A landscape with many valleys, sampled at points; each row gives a point and its height.
From any point a ball takes the steepest step (drop divided by distance) to one of its 2 nearest points. It stops when none of these is lower. Distance is the straight distance between rows; heights are no part of it.
Z_49: -39,-76,-21,-16,32,-9,6,-36,30,27,22,6,-10,-19,-56,-8,-31,-45,-40,16,19,-28,0,-21,2,-41,14,18,-13,65,-18,-39,25  h=4.26
Z_26: -55,-79,-1,0,25,39,-5,12,-8,-4,22,32,-15,-28,-15,23,-52,-22,-14,54,10,-39,-1,10,-21,-28,21,8,36,23,23,-23,8  h=3.20
Z_329: -25,-48,9,-3,2,22,20,33,-1,-19,0,-22,-16,-22,-13,14,5,26,-2,-10,-2,-19,-7,13,11,-2,-12,-32,7,34,23,-38,-3  h=5.47
Z_351: 25,42,13,11,-18,-27,14,-10,39,-2,-28,-7,-8,-3,10,-23,43,22,5,-39,-13,-5,-32,36,6,28,-28,-37,-4,-58,6,29,-15  h=4.40
Z_874: 4,-4,-15,-2,22,-38,21,-3,45,3,7,30,-60,-8,-29,7,11,-21,-36,-4,-36,-24,-33,17,-20,5,1,-8,15,-36,43,43,1  h=3.65
Z_427: -25,-72,18,6,11,37,-6,43,17,-10,10,21,-29,-29,-12,7,-22,-20,12,45,34,-39,27,25,-12,-15,28,-22,26,0,28,-18,-8  h=3.54
Z_300: -9,-35,3,-54,14,16,13,-11,16,14,14,-26,0,-5,-21,5,-38,-4,-4,-13,-5,33,26,-26,36,-13,51,16,4,21,13,-43,11  h=4.60
Z_426: -7,70,-1,6,-4,-36,1,10,-2,12,-3,-10,-6,14,3,13,59,8,5,-3,-41,-23,-54,0,34,15,-60,28,18,-49,-3,33,-15  h=5.96
Z_639: -6,44,25,12,-38,9,-4,62,-6,11,-23,34,21,-4,21,-7,11,-26,15,21,12,17,7,24,4,-2,-15,44,21,-56,2,24,-19  h=3.88
Z_251: 14,-25,-24,-21,24,35,53,-10,15,-46,9,-24,-31,1,-21,-9,-28,18,-24,3,20,17,-16,3,-30,3,41,-25,-7,10,14,-38,-11  h=2.44
Z_556: 19,31,-30,-2,-13,-1,-30,4,-9,-18,12,-5,23,56,-12,-26,7,-36,-51,21,62,25,-23,-20,-29,12,-39,19,-29,28,-57,-5,-19  h=3.11
Z_651: -5,-47,1,0,7,58,-13,-33,-17,-15,23,-23,17,-18,50,8,-43,42,32,19,-8,-15,34,17,1,0,55,-7,42,-1,18,-21,8  h=5.99
Z_381: 13,63,4,43,-26,-12,40,-30,-27,-9,-1,3,-9,-33,29,-18,-7,30,52,-23,-61,24,27,-27,12,-8,-9,4,10,-55,7,38,-4  h=3.60
Z_564: 40,-1,6,10,-54,2,-40,-38,0,-37,-9,4,18,8,24,-34,-36,-5,-9,-5,33,50,41,-23,-10,-1,16,-32,-18,6,-16,7,-13  h=3.61
Z_515: 12,41,-52,-9,1,42,4,-6,-39,-33,-7,0,19,34,-4,-5,-12,-9,-26,14,40,43,16,-34,-44,-14,-23,31,-8,26,-43,-3,-10  h=2.73
Z_971: 31,-25,-34,4,11,-13,11,-19,51,-29,14,-22,-32,22,-14,-44,19,-12,-27,-7,26,-14,-9,-6,-10,19,18,-40,-40,18,-3,-8,-23  h=6.28
Z_747: -3,-26,25,8,23,-22,-8,9,22,45,-16,26,1,-11,8,8,2,-15,19,-10,-11,5,-11,36,-8,7,23,11,-20,8,-2,11,13  h=4.21
Z_318: 19,22,2,22,-52,23,-14,-26,-19,-33,-20,10,36,-10,34,-25,-51,12,-10,7,21,54,26,4,-25,-30,-3,11,3,-9,-11,11,6  h=3.81
Z_29: -44,-35,14,-5,42,-11,-24,-6,14,55,14,32,11,-5,5,15,-20,-20,8,16,-39,-22,-20,20,5,-12,17,58,7,13,1,6,36  h=4.44
Z_397: 33,27,-32,-38,22,-34,-18,-4,-10,43,-23,19,-11,9,-24,41,18,-30,-16,-15,-17,7,3,9,-30,15,0,-8,-10,14,3,36,6  h=1.35
Z_814: -42,-12,-5,24,12,-1,32,25,31,-5,18,11,-17,-3,-28,-21,-2,-4,-37,46,-11,-33,-55,19,4,-25,-33,57,14,-7,6,-25,32  h=2.15
Z_727: 0,54,-18,-14,-15,-54,-21,8,-41,14,-10,20,-5,-12,-12,50,6,-46,-21,-9,0,20,-14,-21,-37,3,-43,23,-9,4,-13,28,14  h=1.25
Z_25: -13,37,33,-20,33,-2,37,19,-30,46,-4,6,-27,-4,-27,49,50,13,34,-12,-39,-18,-36,24,41,28,23,19,38,-37,26,26,-2  h=6.36
Z_148: 1,-33,-10,17,-12,51,-27,5,-18,-33,1,-12,17,11,43,-9,-17,15,32,12,19,6,59,-27,9,-4,20,-16,-12,42,-7,-5,-37  h=5.90
Z_301: 26,27,-17,-4,-14,11,14,-30,31,-36,16,-12,-7,22,15,-45,-39,11,-32,-9,-7,44,-20,-19,0,6,20,7,6,-49,11,4,-12  h=5.06
Z_497: -25,3,-38,34,18,22,1,1,-31,-13,-13,15,-6,-10,20,3,-20,5,36,7,-26,5,38,-44,-17,-31,-23,23,-27,51,-21,22,-13  h=3.59
Z_644: 1,54,9,-7,-9,-31,-7,-21,-58,10,16,17,2,-6,1,45,20,-27,6,25,39,-18,-4,-5,-16,30,15,21,20,-54,1,9,32  h=1.27
Z_605: 5,-3,-10,9,-7,-2,3,-4,36,0,-13,-8,1,4,-20,-34,-6,-10,-18,8,24,9,14,-3,8,-33,-12,11,-32,26,-26,-19,10  h=0.71
Z_264: -9,-26,18,23,-25,-48,-31,18,26,6,6,6,1,-23,-21,13,15,-11,-46,-10,3,-23,-28,24,-6,-18,-64,-19,23,4,22,7,21  h=4.25
Z_250: 11,52,2,25,-40,-10,9,-17,-21,-17,4,-11,18,-26,20,-10,-11,44,5,-35,-53,22,19,-21,6,-18,-59,-10,34,-42,18,25,12  h=3.38
Z_501: 11,8,7,-3,-6,4,49,1,35,-2,-26,-12,-7,-21,-9,-22,5,17,41,-21,-22,39,63,-27,30,-28,31,-14,-32,15,-8,-14,-13  h=5.40
Z_777: -17,-39,11,3,12,29,-23,-20,-7,14,13,-16,23,-6,50,11,-23,41,31,-11,-55,-6,12,15,21,-2,12,20,43,0,25,5,12  h=6.15
Z_790: 3,13,10,-21,20,-17,-8,31,-48,25,13,3,15,29,-5,27,38,-20,4,1,25,-11,-27,3,-15,47,13,3,-30,16,-18,-7,-7  h=2.12
Z_188: -26,14,31,13,-6,-52,-23,28,-22,7,30,10,-32,-5,31,47,21,-30,16,-10,-42,-2,-50,-18,19,37,-11,25,24,-50,23,43,-33  h=1.39
Z_237: 0,30,-33,7,15,-16,25,-10,-32,-23,4,-19,-28,-2,-9,21,44,38,11,-26,-46,-32,-2,-34,6,16,-45,-35,6,10,12,17,-8  h=0.62
Z_268: 0,-39,33,-2,20,1,-13,33,27,35,-7,-4,20,10,-14,9,31,21,-3,10,-18,-44,-30,71,3,4,-28,1,32,-1,8,-12,25  h=2.23
Z_931: -7,69,-11,-8,-31,8,32,21,-43,-23,5,-17,-10,6,-16,-10,30,-15,4,-5,43,25,17,-42,19,6,-21,22,-11,-16,-21,-20,-9  h=3.09
Z_873: 14,-7,-14,-1,9,-38,7,-34,19,-8,19,-12,-43,3,-14,-10,26,-21,12,-18,10,-14,16,-33,14,33,25,-39,-38,0,-4,-2,-3  h=6.10
Z_463: -18,-26,21,13,11,37,14,5,-8,1,9,19,-12,-36,38,19,-24,8,48,9,-6,-2,44,7,-4,-7,72,6,34,-20,32,5,-3  h=5.79
Z_270: 13,27,-12,-12,4,-26,34,-27,16,10,15,-21,-35,-17,-40,-12,9,15,7,-40,-60,13,31,-45,44,-1,-8,-20,9,-26,21,6,7  h=5.77
Z_77: 21,-17,14,46,-32,2,-33,-29,3,-12,-12,-1,20,-18,58,-15,-23,40,39,-35,-44,25,49,-2,4,-12,-12,-31,7,1,5,29,-5  h=4.09
Z_166: -22,-26,49,-9,-24,0,-21,61,-18,-11,31,1,15,3,6,30,9,0,-22,0,8,-5,-41,13,4,22,-18,2,55,-30,47,-6,-16  h=3.89
Z_223: -38,-45,-22,5,46,18,-1,-55,-1,-11,33,-13,-8,-6,16,1,-6,30,27,14,-22,-54,7,-17,14,7,20,-11,12,21,3,-26,31  h=6.25
Z_728: 9,-19,6,-49,-4,29,-16,0,-24,-4,15,-21,21,19,9,15,-25,-6,-8,-14,26,32,11,-17,7,20,48,1,2,18,14,-29,-12  h=4.79
Z_858: -28,-41,12,-16,5,20,10,-14,-28,8,0,-31,33,-19,-5,2,-16,5,13,-16,35,6,16,-15,13,-15,23,-1,-32,72,-37,-68,19  h=5.17
Z_546: -51,-4,25,-24,43,4,41,21,-59,28,15,15,0,-17,-1,50,3,4,13,-12,-12,-10,-45,0,-3,21,45,28,3,25,10,-20,23  h=4.92
Z_557: -6,0,3,-40,-3,57,23,21,-35,-3,-7,-27,27,-4,-16,16,-29,16,-22,25,24,22,-10,20,-11,-19,11,33,25,10,3,-54,23  h=5.23
Z_317: 1,18,-38,-11,30,13,-24,-4,-44,-3,10,-6,4,35,16,27,24,-9,16,16,17,-17,2,-25,-18,32,8,4,-15,31,-28,9,-8  h=1.81
Z_820: -5,9,15,13,-20,-5,-9,8,12,4,-8,-11,0,-19,0,3,25,37,17,-24,-40,-13,30,14,35,-14,-57,-8,57,-35,26,12,18  h=3.04
Z_67: 6,22,-8,8,-6,17,-9,-24,-20,-19,18,-1,23,23,11,-13,-9,-5,-19,43,56,-6,-13,7,-21,3,3,28,1,-16,-20,-19,29  h=3.12
Z_499: 15,33,-19,-38,-10,12,-6,4,-15,2,-10,-31,24,16,-2,1,-10,38,-23,-47,-37,43,0,-21,18,-6,-30,-3,15,10,10,-2,0  h=5.75
Z_378: -1,-14,32,8,-32,-8,-29,18,-46,1,-8,8,28,-18,16,30,-1,-10,6,-15,46,3,16,9,-19,10,-3,-26,-9,19,3,-9,14  h=3.07
Z_664: 34,32,35,3,-4,-9,25,-13,-10,12,-20,10,22,9,20,-16,20,-2,36,12,43,22,-7,26,-16,38,64,1,-53,-11,-37,-9,13  h=1.98
Z_62: -14,-93,0,0,2,3,-34,-9,22,9,22,6,-6,-3,-38,-14,-32,-53,-29,35,56,-36,19,-8,0,-21,17,-20,-12,33,-7,-38,-9  h=4.02
Z_113: 2,10,-26,24,6,-8,5,-6,-21,-48,24,-8,-10,24,-5,7,44,6,-29,31,44,-60,-39,-4,-38,25,-30,-18,1,-2,-3,-8,4  h=2.38
Z_718: 6,0,6,-8,-4,-61,-21,-45,12,20,26,-26,-34,-15,-6,-1,17,-9,9,-51,-25,0,12,-34,46,27,-2,-23,-14,-6,3,2,20  h=5.95
Z_730: -32,-56,18,12,26,-51,-43,3,19,35,45,11,13,17,-14,5,35,-25,-28,18,-15,-71,-48,19,0,18,-31,9,1,19,-7,-4,27  h=1.45
Z_778: 8,24,-21,-33,-24,48,15,1,-23,-30,-2,-37,29,2,-15,-2,-35,44,-39,-2,-10,35,-1,-3,-2,-29,-32,12,47,-4,21,-31,16  h=5.52
Z_802: -38,9,-10,17,26,-27,60,3,22,-5,25,-4,-39,-1,-21,-14,18,1,-45,-5,-25,-16,-83,-4,1,-3,-19,40,-14,14,-3,-16,25  h=1.57
Z_246: -6,-60,27,25,-34,-16,-33,9,28,-8,13,-21,4,-22,-22,-11,-24,-1,-54,6,34,-25,-33,38,2,-25,-53,-28,9,15,14,-37,19  h=3.84
Z_687: 12,42,-17,-11,-30,-3,-4,22,28,3,-47,1,14,5,9,-33,-4,-1,-5,-42,-23,56,14,-16,7,-12,-37,-9,-35,23,-31,24,-40  h=5.09
Z_406: 7,19,20,-8,-1,-4,31,-24,17,14,-19,1,20,5,21,-20,4,-12,41,18,13,44,24,-19,22,-1,76,39,-45,14,-47,-23,11  h=2.17
Z_752: -25,-11,7,5,14,-49,-31,10,-1,16,36,5,-17,13,5,30,32,-25,-5,1,-21,-36,-42,-16,12,41,-17,11,8,-9,6,16,-1  h=0.90
Z_384: 19,56,6,19,-29,-12,10,-12,-22,10,-29,12,-5,-23,48,4,-4,12,62,-35,-61,48,31,-13,2,9,15,5,-17,-25,-16,46,-22  h=3.77
Z_616: 0,47,34,-19,-7,-32,1,15,-31,36,0,-15,6,7,-5,41,61,8,12,-27,-26,-8,-33,12,40,31,-29,15,34,-42,10,19,-4  h=6.17
Z_534: 6,-16,25,11,-15,-26,-13,-4,-22,13,-31,17,-2,-36,3,23,-3,-16,25,-37,21,23,42,-3,-12,0,11,-39,-39,36,-10,3,16  h=2.81
Z_688: -56,-46,0,33,23,0,11,-3,8,-1,17,32,-15,-26,-12,5,-14,-13,-7,49,4,-63,-22,16,-13,-27,-14,28,17,9,9,-16,42  h=2.72
Z_720: 23,-25,25,-3,20,4,-16,50,32,24,-2,24,-12,23,7,1,38,-19,37,12,18,-18,23,32,-3,39,40,-30,3,-25,4,25,-38  h=6.74
Z_111: 16,50,11,-10,-18,31,34,-3,-20,-27,7,-26,-21,-1,-8,-2,27,31,22,-8,14,-9,5,1,37,21,16,-29,45,-75,35,9,-29  h=2.13
Z_398: -12,5,30,18,10,-6,2,28,2,1,34,12,14,28,16,-16,17,-1,1,38,3,-30,-57,31,0,28,9,35,12,-59,12,0,2  h=5.32
Z_22: -10,-59,4,3,34,-10,-18,19,11,41,-2,4,16,15,-22,17,29,7,-23,15,-17,-67,-42,56,-17,-7,-34,-7,0,56,-4,-5,21  h=1.88
Z_670: 10,65,-10,12,-50,1,-4,-14,-5,-29,0,-4,13,16,15,-46,2,-20,-7,16,39,46,17,-31,10,1,-18,32,-19,-20,-50,-4,-1  h=2.75
Z_629: 13,41,23,-15,-35,4,24,25,5,10,-36,24,12,-26,-5,-4,-16,-12,-3,-13,13,48,19,18,-5,-16,13,16,10,-46,16,7,4  h=4.18
Z_680: -16,3,27,0,-36,5,13,54,20,-24,0,-4,-3,-10,3,-7,-7,7,-26,-27,-10,20,-40,13,16,-3,-33,-3,32,-48,49,1,-31  h=4.29
Z_481: 22,27,9,12,4,-57,-18,-4,-24,12,-3,12,-38,-6,16,57,46,-20,36,-15,-12,-29,-18,5,-25,53,-6,-32,1,-41,7,50,-19  h=2.03
Z_458: -5,30,26,-32,20,15,49,15,-29,26,2,-2,-33,-13,-19,28,18,0,28,-12,1,14,0,0,25,16,66,8,16,-27,28,1,-10  h=6.53
Z_163: -33,-14,-9,31,-11,27,-25,-2,-23,-20,29,-10,12,-7,50,1,-16,29,26,7,-41,-13,32,-28,26,-16,-20,24,40,-3,24,14,-4  h=6.33
Z_72: 14,-21,3,-33,-13,51,-6,25,-20,-11,-20,-4,29,7,-3,9,-48,2,-21,8,37,37,9,14,-20,-21,23,0,4,26,7,-27,-9  h=4.99
Z_763: 12,30,-68,4,32,25,8,-7,-21,-21,-20,19,-17,14,0,2,-16,2,11,6,-38,7,37,-41,-44,-21,-24,-3,-11,31,-15,38,-18  h=3.34
Z_734: -28,-52,-4,-38,31,4,31,-5,29,31,5,6,-5,-22,-47,7,-33,-45,-6,9,19,13,29,-28,10,-39,54,24,-24,52,-12,-50,13  h=4.43
Z_446: 24,-8,16,25,-1,-38,-21,21,22,25,2,26,33,36,-25,-48,9,-36,-37,29,34,-11,-42,44,-43,3,-11,7,-56,12,-48,3,5  h=0.79
Z_480: 24,-6,20,-17,-25,10,8,0,55,-20,0,-20,6,4,6,-41,-47,6,-28,-3,7,49,-26,23,14,0,39,5,2,-48,16,-22,-9  h=4.91
Z_719: 8,-9,16,-5,-12,14,-25,37,15,31,-21,11,40,28,-2,-27,-5,-21,0,24,24,24,18,12,15,-18,7,35,-29,28,-36,-9,-12  h=0.37
Z_573: -19,40,-3,-28,-4,-48,2,6,-58,18,15,8,-14,-13,-32,61,31,-29,-25,2,5,-15,-15,-32,-4,17,-27,20,26,-3,11,2,33  h=0.54
Z_175: -24,-25,15,-21,19,13,27,63,-22,6,-4,4,-11,-3,-15,36,16,10,-5,-20,-9,0,-32,10,-6,16,10,-11,0,30,31,-13,-20  h=5.20
Z_929: 9,-11,-31,-9,31,42,-8,13,13,-18,0,15,-9,26,9,14,-11,20,-12,36,-13,-27,-17,29,-22,0,10,-7,39,-19,39,23,-10  h=2.45
Z_332: -4,-32,31,51,-27,-28,-42,-18,9,-13,18,-2,15,1,25,-26,15,-12,15,21,55,-41,9,9,8,18,-14,-18,-24,-2,-27,-15,22  h=2.22
Z_307: 3,36,-44,3,32,1,23,-53,-16,-26,20,2,-28,6,-8,1,-11,9,-14,17,-17,-2,-2,-32,-27,0,5,9,15,-22,10,18,23  h=5.70
Z_162: 1,-29,-18,-30,31,14,37,-40,-18,-25,26,-18,-35,-15,-27,21,-29,24,-18,-17,-7,-2,0,-23,-19,10,38,-35,15,15,33,-31,16  h=2.74
Z_83: -15,-53,2,-6,23,12,-34,18,19,11,-4,-9,4,7,13,22,-6,35,5,-27,-66,-10,-1,15,19,-13,-37,-8,43,26,34,19,-3  h=6.01
Z_511: -25,-47,0,13,-5,33,-23,38,3,-2,-11,-13,11,-2,3,4,-12,21,-3,5,-11,-18,11,11,17,-39,-48,1,17,37,13,-8,-9  h=5.78
Z_374: -14,5,-14,5,26,-15,40,-12,25,5,5,-1,-18,-1,-15,-22,-10,-14,-14,-7,5,20,-29,-11,-8,-7,21,36,-46,26,-22,-17,14  h=1.05
Z_395: 16,-26,-1,-35,34,-11,11,-43,5,12,12,-8,-24,-6,-26,29,2,21,-16,-15,-9,-27,-9,19,-5,23,39,-36,22,-4,37,-6,37  h=3.02
Z_439: 34,-44,-20,-11,13,-3,-15,22,66,1,7,2,-12,44,-22,-31,18,-22,-31,22,22,-33,-16,37,-14,13,12,-28,-24,8,5,5,-37  h=6.44
Z_267: 5,-31,6,-14,-2,25,30,2,59,-19,-3,-32,1,-13,-3,-33,-56,16,-7,2,-17,50,1,-1,23,-39,36,14,-8,-1,9,-40,-10  h=4.77
Z_281: 21,29,-14,23,-43,22,20,-23,-13,-35,-33,-5,27,-18,-4,-39,-35,24,-3,-12,12,54,58,-32,-17,-51,-33,-14,-22,35,-33,-11,3  h=4.03
Z_881: -27,-64,-6,4,40,38,-24,-16,15,3,27,-6,4,10,6,-2,6,17,28,52,16,-80,7,22,15,11,23,-8,23,13,-6,-29,13  h=6.45
Z_595: 2,-22,-5,53,-29,19,-11,-24,-8,-27,-30,23,1,-17,1,-31,-44,-8,5,17,32,13,64,-34,-11,-65,-19,-12,-29,40,-29,3,-6  h=4.11
Z_280: 32,-30,5,-15,-1,10,-9,28,80,0,-17,8,-17,19,-10,-26,21,-12,-2,3,17,-9,12,45,-1,18,21,-44,9,-38,22,13,-46  h=6.59
Z_667: 25,-26,-16,26,-3,3,-43,-40,9,-7,-12,-10,19,8,22,-24,-45,32,-2,-29,-36,23,31,-22,-3,-31,-27,-37,-18,44,-11,22,-1  h=4.27
Z_832: -5,-14,39,10,-3,38,40,21,10,0,-18,-1,4,-27,34,0,3,21,70,10,14,17,47,14,19,-6,77,0,-8,0,-2,-23,-17  h=5.60
Z_885: 28,-9,-13,-21,12,-11,14,-16,28,0,-6,21,-33,-18,-24,10,-26,-2,-25,-13,-14,11,4,16,-27,-5,23,-24,26,-36,53,25,14  h=3.32
Z_387: 18,49,-10,-20,-17,-23,39,11,62,21,-43,4,-16,-18,-25,-34,40,-1,-13,-48,-29,10,-5,31,13,1,-35,-32,-9,-40,0,34,-32  h=4.62
Z_920: 26,46,-41,-21,32,-19,-4,-20,-20,17,-29,-5,-2,17,-1,36,34,21,1,-21,-46,-13,-17,7,-25,22,-25,-15,-8,16,-7,35,6  h=1.04
Z_343: 24,17,-47,-23,23,37,-2,-6,-2,8,-31,24,8,4,-19,5,-28,11,5,14,-34,14,67,-11,-22,-45,-8,1,21,8,7,36,0  h=3.08
Z_508: -19,2,-15,-6,39,-15,10,-64,-9,-6,43,-34,-8,9,7,-2,-1,31,-2,-21,-29,-17,-33,-32,25,19,13,8,-1,12,-5,-23,32  h=6.08
Z_185: 4,-41,43,22,-22,-13,-40,54,19,17,-18,31,19,-2,-7,1,-2,-28,-16,8,25,-10,-3,47,-19,-19,-40,-6,20,-14,14,13,-8  h=4.69
Z_984: -5,6,-15,-18,18,-22,-20,-34,-5,6,20,-34,4,11,5,17,0,38,-20,-39,-56,-1,-33,-20,26,8,-29,2,18,22,12,1,28  h=5.94
Z_512: 23,-9,20,-11,2,1,2,4,35,8,-1,-5,18,14,-2,-22,-9,8,-26,12,11,3,-49,53,-16,15,19,6,2,-40,11,-18,13  h=5.08
Z_98: 14,-13,-45,-8,31,29,-35,-16,5,-2,-18,21,0,21,-8,21,-13,20,-3,24,-31,-28,32,9,-28,-21,-19,-14,41,8,24,47,2  h=2.79
Z_48: 36,5,-18,-10,-41,-8,-47,-11,12,-33,3,-11,18,37,-2,-32,-13,-24,-54,-3,61,30,3,-18,-9,11,-25,-22,-20,15,-27,-4,-20  h=3.39
Z_440: 4,-14,32,-13,-9,3,8,36,39,31,-23,-7,-5,-17,-20,6,32,6,13,-16,-13,0,21,43,32,-9,-17,-7,38,-27,21,-9,8  h=2.65
Z_171: 6,54,-23,-8,7,-4,31,-21,28,-23,8,2,-28,10,-2,-24,-17,9,-23,-15,-46,20,-38,-16,6,6,-8,8,21,-71,31,41,-30  h=5.26
Z_266: 19,10,8,-16,31,21,16,19,17,28,-28,-17,29,35,23,-12,27,40,16,-16,-25,7,-41,52,6,16,18,8,-27,9,-11,-3,-13  h=1.56
Z_726: 5,22,-3,-6,-18,-15,18,22,-28,-32,13,-15,-2,9,-17,16,29,0,-43,-13,36,-10,-47,-7,-20,19,-30,-24,6,-9,20,-12,-4  h=2.98
Z_138: -33,-25,-6,-10,2,8,-23,-30,-30,23,5,13,23,-25,18,14,-49,-23,15,-8,-6,24,45,-39,9,-30,28,32,-8,49,-19,-11,19  h=4.87
Z_249: -12,-34,-14,14,24,-27,-30,-27,2,32,-13,15,7,-10,-20,25,-7,-9,-31,-3,-6,-35,-16,16,-22,-32,-40,1,-15,59,-15,11,40  h=2.27
Z_937: 3,-51,24,8,-9,42,-3,0,11,-9,-17,-15,26,-16,37,-7,-13,23,61,9,10,13,76,-5,26,-22,52,-23,-12,41,-13,-24,-22  h=5.76
Z_551: -18,36,2,38,-11,-15,-18,12,19,-18,15,9,3,9,31,-16,25,3,1,30,-9,-26,-35,16,15,2,-44,36,34,-61,7,23,2  h=5.62
Z_945: -4,-28,20,23,-29,-5,-33,-10,-11,-14,16,-10,28,-4,-7,-6,-39,-8,-55,26,60,-9,-28,18,-24,-20,-31,1,4,10,-10,-34,33  h=3.52
Z_673: -9,35,-21,-21,12,-8,42,18,-20,-2,-2,-4,-46,1,-45,38,59,14,-9,-12,-31,-31,-13,-9,17,15,-26,-20,28,-4,26,20,-11  h=1.10
Z_76: 19,65,-8,-10,-24,-18,47,2,-18,-19,-19,-2,-41,-4,-17,-7,29,-23,22,-28,23,34,17,-36,5,27,16,-21,-41,-27,-16,7,-41  h=3.44
Z_662: -2,36,-4,9,1,-51,-15,-11,-43,10,14,29,-43,-16,10,54,15,-51,32,15,5,-19,-1,-23,-24,41,19,1,-7,-38,-7,31,-1  h=1.69
Z_347: 3,18,2,3,8,-11,-6,8,5,10,-6,8,-15,3,26,4,6,-7,27,-13,-27,15,2,-2,14,13,15,10,-9,-14,4,25,-15  h=4.00
Z_30: 0,-89,22,8,6,41,-31,34,23,12,-5,14,10,0,-14,-9,-36,-23,4,50,40,-21,28,30,-4,-33,23,-16,-3,26,-1,-23,-33  h=3.80
Z_785: -38,-12,-6,-18,37,22,15,-17,-23,35,0,14,15,-20,6,21,-21,6,23,14,-18,-8,4,2,-2,-21,37,48,6,24,-3,-19,47  h=4.66
Z_89: -38,-39,11,-13,15,24,24,-17,4,6,27,-32,23,-16,-19,-22,-20,-9,2,32,36,-17,-12,0,18,-15,24,35,-14,24,-39,-86,38  h=5.36
Z_273: 23,53,-16,-21,-10,2,41,13,-18,-6,-24,15,-34,-23,-23,10,11,1,21,-33,-20,22,43,-26,-7,7,7,-44,11,-41,30,37,-39  h=3.72
Z_505: -7,-22,-4,30,-4,-22,-13,3,-9,-12,17,-11,7,4,-15,-4,45,-5,-12,26,54,-71,-4,15,-9,8,-40,-22,-17,21,-20,-28,26  h=1.82
Z_798: -15,-30,30,3,-18,-3,-20,9,-34,-18,30,5,-4,-19,18,43,-11,-1,-2,-3,24,-15,2,3,-6,21,11,-24,47,-24,47,-5,11  h=3.48
Z_637: -3,-9,17,48,-9,-42,-29,-36,23,11,3,23,-3,-10,13,-31,14,-35,30,29,31,-21,19,-1,9,7,6,13,-53,9,-52,1,28  h=2.47
Z_31: -5,17,13,35,-16,-16,-16,-41,17,5,0,13,23,2,33,-46,-16,-22,19,29,20,29,9,-18,12,-7,23,55,-53,23,-69,-10,28  h=2.36
Z_839: 6,43,-53,-20,15,25,-5,26,-46,-27,-12,3,12,39,-12,27,24,-7,-27,16,28,-2,-4,-22,-42,9,-42,7,3,28,-16,14,-24  h=2.28
Z_524: 14,-22,32,-6,-2,-22,-3,28,38,42,-9,12,36,32,-30,-51,1,-45,-18,23,34,25,-8,15,-2,-8,30,30,-68,37,-60,-30,-10  h=0.60
Z_559: -35,-38,22,-4,-7,15,-43,-27,-25,36,7,-7,62,-5,26,-4,-34,-12,11,-4,16,2,10,-8,26,-20,20,38,-17,51,-41,-39,30  h=5.01
Z_238: 18,16,-7,-30,-1,10,62,-3,17,-17,3,-34,-32,-12,-43,-18,17,17,22,-28,-5,24,47,-42,41,-8,33,-39,-7,-10,18,-25,-28  h=5.56
Z_288: 23,-5,-19,-28,24,65,41,10,36,-29,-8,-14,-23,6,-7,-12,-17,39,3,24,-17,-2,2,25,-4,-3,37,-22,33,-31,33,-11,-26  h=2.08
Z_221: 10,-49,-38,29,16,7,-32,-13,18,-18,-11,-5,-12,7,-2,-13,-18,11,-4,-14,-20,-15,29,-21,-9,-26,-41,-44,-22,56,-1,23,-30  h=4.42
Z_261: 3,14,10,4,-23,35,5,39,-13,-30,13,5,-8,10,24,-5,14,2,21,14,39,-3,17,-2,10,23,23,-16,16,-39,22,-3,-38  h=2.46
Z_372: 9,22,26,5,-28,-33,-3,53,-19,4,-3,-11,17,12,-3,6,61,-12,-5,-31,26,-3,-38,11,1,42,-35,-29,-32,0,-12,-6,-27  h=2.48
Z_939: 17,22,-5,13,-7,-51,-5,-6,30,-19,8,5,-22,6,2,3,33,-4,-38,-14,-12,-26,-70,16,-20,31,-31,-33,7,-50,27,42,-18  h=4.07
Z_596: -8,19,7,14,-23,23,-21,23,-23,0,-2,19,28,-1,9,0,4,-11,8,52,38,-15,28,17,-1,-13,-15,36,30,-29,-3,-1,21  h=3.51
Z_290: 20,35,-4,-6,-22,-3,28,2,39,16,-62,6,16,-21,-14,-30,4,16,20,-28,-24,50,51,1,11,-41,-13,-11,-28,17,-25,12,-4  h=5.25
Z_79: 15,50,-28,-30,-14,-6,1,36,30,18,-42,7,14,20,-8,-15,29,-11,-27,-30,-18,12,-26,16,-11,10,-49,-12,-14,-8,-8,32,-44  h=4.86
Z_404: 7,52,-8,18,-49,-29,-54,-19,5,0,7,2,10,23,25,-40,-8,-45,4,24,17,41,14,-41,17,14,-21,43,-37,14,-76,5,-5  h=2.54
Z_419: -35,-24,-9,62,2,15,-11,-9,-20,-15,-10,24,7,-13,28,-9,-42,-1,7,22,11,-8,8,-17,-20,-51,-22,27,-22,41,-23,5,8  h=3.86
Z_578: 26,43,27,-2,-2,18,18,6,-18,1,-10,-2,33,32,41,-17,12,19,22,-4,13,28,-50,34,-5,42,47,15,-27,-37,-14,2,-20  h=1.79
Z_701: 17,36,-7,39,-34,-8,-17,-24,-24,-14,-24,0,14,-16,54,-15,-9,20,53,-22,-40,33,48,-29,-3,-2,-21,-12,-30,19,-34,29,-16  h=3.92
Z_700: 38,21,-30,-21,23,21,-9,-16,8,15,-35,-9,31,35,8,-1,12,37,8,-10,-14,2,0,33,-12,5,-1,-10,-14,24,-16,17,6  h=1.33
Z_693: -6,30,23,8,-12,-17,1,-10,-36,-17,35,-12,-35,3,13,29,20,-2,20,-15,-16,-14,-20,-25,37,38,10,-4,43,-72,40,39,-35  h=1.80
Z_535: -6,-5,-8,9,5,-45,-16,-40,-21,33,-19,17,-2,-33,-14,23,-23,-22,-10,-29,2,12,14,-17,-25,-27,-17,-2,-36,57,-28,9,44  h=2.56
Z_117: -1,40,-8,-3,28,-11,56,-40,-6,-13,23,2,-49,-2,-12,-1,-15,1,-7,-10,-26,16,-34,-25,5,8,41,22,2,-48,25,17,7  h=5.48

Where does a ball stop that starts at each point below?
Z_508 | Z_719
Z_221 | Z_752
Z_971 | Z_288
Z_175 | Z_752
Z_79 | Z_288
Z_281 | Z_317
Z_881 | Z_719
Z_49 | Z_719
Z_595 | Z_288
Z_166 | Z_752

Call two points neighbours if one is among the 2 nearest of the other. Go from one point of each pair to the other, from neighbour to neighbour, staying as low as possible. Name the highest point that can't be avoided.
Z_920 / Z_288 | Z_595
Z_505 / Z_573 | Z_637
Z_237 / Z_317 | Z_726
Z_237 / Z_573 | Z_397
